A landscape with many peaks, sampled at points; each row gives a point and its height.
A climber steps from a point to the highest of its 2 nearest points, and stops where none of them is higher. Distance is the straight distance between rows; heights are no part of it.
j_897 h=238: 7, -13, -1, -14, -7, -10, -6, 11, -3, 8, 4, -1, -6, -15, -12, 14, -25, -19, 12, -9, -17, -2
j_924 h=360: 11, 4, -7, -17, -8, 7, 16, 5, 6, -13, -18, -40, -5, -9, 11, -2, -4, 5, 4, 3, -2, -7
j_634 h=598: 11, -7, 5, 3, -7, -23, -18, 12, -6, 31, 7, 21, 13, 6, -2, 3, -2, -4, -8, -1, 10, 11
j_407 h=255: -25, 0, 19, -9, -9, -15, -14, -1, -9, -3, -3, -14, 0, -6, -7, 24, -20, -9, -14, -1, -32, -6
j_185 h=482: 24, -5, 14, 7, -7, -26, -13, 21, -7, 31, 0, 28, 23, 7, 6, 0, 11, -5, -1, -5, 26, 6
j_322 h=244: -17, -4, -1, 7, 5, 7, -5, 10, -1, 12, 15, -1, -17, -10, -1, 8, -18, -8, 28, -6, -11, 5
j_820 h=693: -4, 2, 7, -1, -2, 1, -11, 1, -9, 8, 1, 7, -1, 5, 1, -2, -3, 5, 14, -4, -3, 6
j_423 h=64: -24, -4, 2, 23, -5, -2, -4, -20, 10, -24, -3, 21, 20, 30, -8, -20, 23, 4, -29, 11, -7, 4
j_29 h=264: -27, 6, 7, 19, 11, 3, 4, -5, -1, -12, 7, -12, -11, -15, 4, -3, -8, 0, 10, -6, -15, -11
j_575 h=37: -16, 6, 4, 29, -4, 2, 3, -26, 7, -26, 4, 13, 8, 17, -12, -24, 21, 2, -18, 18, -11, -5
j_916 h=270: 19, -11, 4, -11, -18, -12, -8, 9, -7, 19, 9, 8, 4, 2, -17, 6, -17, -9, 6, -5, -7, 4
j_847 h=828: 13, 1, 6, 10, 3, -3, -9, -2, -9, 8, 4, 17, 2, 13, -3, -14, 9, 5, 16, 4, 10, 8
j_7 h=394: 35, -3, 10, 6, -8, -19, -2, 16, -11, 27, -4, 26, 20, 17, -1, -4, 22, 3, 4, 6, 34, 2
j_394 h=230: -14, -1, 5, -18, 1, -9, -2, 3, -7, -1, -8, -16, -9, -14, 4, 29, -21, -6, -11, -7, -18, -1
j_397 h=297: -24, -2, 16, 17, 1, -8, -11, -3, 3, -7, 13, -9, 2, -18, -9, -2, -14, -13, 1, -11, -24, -14
j_236 h=169: 13, -2, -7, -21, -9, 4, 3, 5, -2, -2, -7, -22, -14, -3, -18, 10, -12, 2, 11, -7, -3, -2
j_243 h=346: 30, 0, 0, -9, -15, 0, 2, 17, -14, 24, 0, 8, -5, 7, -8, 3, 2, 2, 18, 6, 13, 7
j_977 h=508: -4, 3, -4, 23, 9, -4, -9, -15, 5, -1, 11, 17, 0, 1, -8, -7, 9, 6, -6, -7, 0, 14
j_664 h=867: -23, 10, 16, 13, -4, -11, -8, -4, -17, 3, -1, 0, -4, 6, 17, 6, -7, 9, -6, 10, -13, 8
j_241 h=498: 20, 0, -3, -14, 13, -2, 0, 19, 2, 29, -3, 19, 12, -5, 8, 9, 17, -3, 7, -2, 33, -1
j_874 h=176: 6, -7, -5, -2, -5, 1, -5, -13, 7, -7, -2, 23, 23, 24, -6, -14, 20, 6, -29, 6, 11, 4
j_162 h=597: 21, 4, -8, 5, 6, 1, 3, -15, 4, -11, -11, 6, 1, 19, -1, -17, 18, 15, -4, 4, 17, 7
j_403 h=342: -16, -5, 14, 15, 1, -9, -14, -10, 5, -8, 11, 3, 14, -2, -18, -15, -9, -7, 0, -14, -15, -3
j_301 h=314: 34, -8, 0, 1, -12, -22, -9, 9, -12, 8, -11, 12, 11, 15, -5, -5, 13, 8, -4, -3, 19, 7
j_483 h=217: -26, -6, -2, -1, 8, 0, 0, 7, 1, 5, 13, -7, -21, -18, 1, 20, -20, -14, 9, -4, -18, 0
j_231 h=365: -25, 0, 0, -4, 14, 8, 4, 3, 7, -17, -7, -12, -6, -26, 14, 14, -13, -10, -4, -18, -9, -11
j_343 h=208: 12, 7, -13, 6, 6, 9, 13, -2, -3, -10, -12, -20, -20, -4, 14, -8, 1, 11, 20, 9, 5, -2
j_969 h=605: 3, 1, -3, -9, 18, 8, -6, 5, 4, 17, 6, 20, 9, -5, 4, 10, 10, -4, 1, -4, 16, 6
j_510 h=505: -6, 4, -1, 28, 12, -8, -14, -12, 1, 7, 10, 28, 1, 14, 2, -8, 17, 2, -6, 8, 3, 19
j_822 h=570: 9, -9, -25, -5, 9, 10, 11, 10, 20, -4, -12, -13, -3, -21, 17, 1, -4, -11, 5, -6, 13, -9
j_599 h=329: -16, -3, -14, -12, 9, 3, 18, 3, 10, -24, -10, -36, -17, -25, 9, 15, -13, -6, -1, -13, -9, -15
j_72 h=207: -20, 14, 5, 10, 3, 14, 14, -23, -2, -21, 6, -2, -4, 1, 3, -8, 2, 10, -17, 14, -9, -6
j_612 h=506: -10, -1, -9, -15, 8, 27, 22, 11, 18, -20, -5, -35, -8, -12, 21, -8, -1, -4, 19, -5, -2, -18
j_240 h=603: 1, -2, -4, 27, 0, -7, -2, -19, 5, -8, 5, 29, 6, 30, -5, -20, 26, 5, -10, 14, 6, 15
j_381 h=723: -17, 11, -1, 15, 18, 15, 6, -7, -1, 0, 14, 16, -14, -4, 15, 4, 2, 6, 6, 9, 3, 13
j_845 h=226: -8, 4, -6, 11, 7, 14, 14, 4, -4, -12, -2, -16, -23, -5, 7, -7, -5, 6, 33, 8, -6, -8
j_968 h=511: 22, -3, -10, 3, 2, 0, 4, -15, 11, -18, -5, -7, 9, 4, -10, -23, 12, 5, -5, -5, 11, 1
j_596 h=249: 20, -8, 3, -7, -10, -7, -8, 1, -4, 5, -15, 14, 23, 26, 0, -10, 17, 9, -14, 2, 18, 3
j_901 h=430: 21, 4, -4, -20, 0, 17, 12, 5, -2, 10, -7, -8, 0, 4, 8, -3, 6, 7, 6, 9, 15, 0
j_458 h=485: -1, -12, -6, -2, 10, -1, -7, 2, 13, 9, 12, 14, 7, -20, 1, 4, -13, -17, -6, -11, 0, 1
j_103 h=142: 11, 0, -11, -16, -1, 0, 2, -5, -1, 5, 2, -4, -11, 1, -15, 12, -9, 7, 1, -2, 3, 2
j_412 h=111: -18, -1, 3, 6, 2, 2, -10, -20, 2, -14, 3, 15, 20, 24, -8, -7, 17, 8, -32, 2, 3, 4
j_889 h=713: -29, 15, 16, 14, 11, 6, -8, -8, -12, 6, 12, 5, -10, 8, 8, 5, -2, 9, 7, 10, -10, 10
j_970 h=608: -4, 6, 1, -2, -13, -8, 7, -14, -6, -16, -18, -13, 0, 8, 7, 2, 3, 19, -29, 8, -8, -7
j_960 h=306: 12, -4, 2, -11, -9, -3, -9, 21, -12, 26, 11, 9, -9, -2, -4, 14, -9, -9, 18, 5, -1, 7
j_59 h=499: 12, 2, 5, -16, 5, 10, 3, 0, -1, 13, 4, 13, 11, 8, 2, 2, 8, 4, -7, 9, 16, 3
j_469 h=325: -9, -9, 14, -4, -22, -22, -19, -1, -3, -6, -5, -3, 16, 11, -27, 0, -8, -10, -13, -8, -23, -9
j_124 h=717: -11, 8, 8, -3, -13, -4, -1, 2, -16, -3, -14, -7, -2, 1, 15, 9, -5, 11, -16, 10, -7, -1
j_74 h=385: 11, -8, 4, -4, -16, -9, -12, -6, 0, -8, -5, -4, 12, 9, -19, -7, -4, -1, -10, -9, -7, -5
j_194 h=596: -9, 1, 17, 1, -13, -9, -19, 5, -15, 13, 2, 0, 2, 6, -6, 3, -9, -3, 8, -7, -19, 4
j_965 h=752: 10, -9, -11, -26, 15, 19, 5, 4, 13, 8, 3, 9, 2, -13, 0, 5, 3, -9, 4, -12, 18, -1
j_565 h=447: 16, -3, -6, -7, -7, 0, 1, -12, 4, -15, -10, -18, 7, 4, -13, -12, 0, 8, -4, -11, -1, -7
j_287 h=527: -18, 2, 9, -2, -20, -14, -1, -11, -5, -18, -9, -11, 8, 15, -9, 3, -2, 9, -30, 6, -21, -15
j_810 h=696: 18, 2, -4, 21, 0, -7, 0, -14, -4, -3, -5, 18, -3, 27, -7, -20, 18, 9, 3, 15, 12, 14
j_214 h=529: -1, -5, -21, -3, 8, 18, 21, 3, 24, -17, -7, -29, -4, -21, 20, -9, 0, -7, 6, -6, 1, -14
j_128 h=236: -28, 11, 9, 10, 6, 11, 17, -14, 0, -26, 7, -11, 1, -18, -2, -2, -7, 1, -6, 9, -14, -19
j_498 h=277: -5, -9, -2, -8, 5, 0, -7, 25, -4, 27, 13, 7, -17, -8, 7, 19, -14, -12, 24, 2, -2, 7
j_759 h=474: 5, -15, 3, 6, -5, -22, -24, 0, 4, 17, 20, 24, 22, 9, -12, -3, -4, -16, -11, -15, -4, 11
j_948 h=407: 39, 0, -11, -22, -6, 4, 18, 27, 4, 21, -9, -18, -3, 0, 9, 9, 12, 0, 22, 7, 27, -2
j_576 h=389: 13, 8, -2, -22, -9, 12, 9, 10, -4, 1, -20, -24, -5, 5, 14, 4, 0, 10, 1, 4, 5, -5
j_267 h=413: -1, -11, 2, 8, 1, -7, -11, -6, 9, 2, 16, 17, 18, -10, -11, -12, -8, -17, -6, -17, -6, 6
j_96 h=641: 15, -5, -13, -9, 11, 21, 8, -1, 18, -4, 1, -2, 7, -16, 8, -15, 2, -4, 1, -9, 11, -4
j_996 h=423: -14, -4, -3, 0, 13, 12, 0, -4, 10, -3, 4, 4, 3, -19, 5, 4, -5, -12, -13, -12, -5, -2
j_485 h=441: 23, 6, -7, -18, 8, 7, 14, 28, 0, 26, -5, 2, -2, -8, 12, 14, 18, 1, 18, 5, 38, -6
j_378 h=614: -19, 9, -4, 20, 14, 8, 3, -16, 6, -4, 19, 18, -7, -8, -3, 0, 4, 4, -7, 6, -3, 10
j_994 h=199: -2, 0, -7, -19, -4, -6, 0, 15, -8, -1, -14, -22, -23, -10, -6, 26, -14, -4, 8, -10, -13, -2
j_841 h=184: 0, 13, -15, 7, 9, 8, 20, -11, 4, -15, -9, -16, -18, -3, 15, 2, 2, 17, -5, 9, 6, 3
j_280 h=180: -15, 16, -4, 18, 7, 13, 29, -18, 1, -27, 1, -9, -17, -8, 14, -2, -4, 13, -7, 16, -3, 2
j_20 h=283: -25, 2, 24, -1, -17, -15, -21, -4, -9, 0, 10, -8, 10, 5, -15, 6, -16, -9, -8, -3, -30, -8
j_955 h=380: 34, 3, -5, -24, -18, 7, 9, 34, -8, 22, -5, -5, -9, 3, 1, 9, 4, -1, 24, 6, 14, 5
j_740 h=242: -23, 10, 3, 18, 14, 16, 13, -7, 1, -21, 1, -13, -17, -10, 6, -14, -2, 1, 25, 4, -10, -13

Where does a climber stop that starts at each point below?
j_412: j_634
j_612: j_965
j_599: j_965
j_20: j_810

Call two points neighbours if one is among the 2 nearest of the other. Go from one point of each pair to the other, from neighbour to neighbour, staying as high as possible. Name the lowest point that can't be avoided.
j_664 and j_960: j_483
j_381 and j_664: j_889
j_458 and j_634: j_267
j_965 and j_634: j_599
j_847 and j_664: j_510
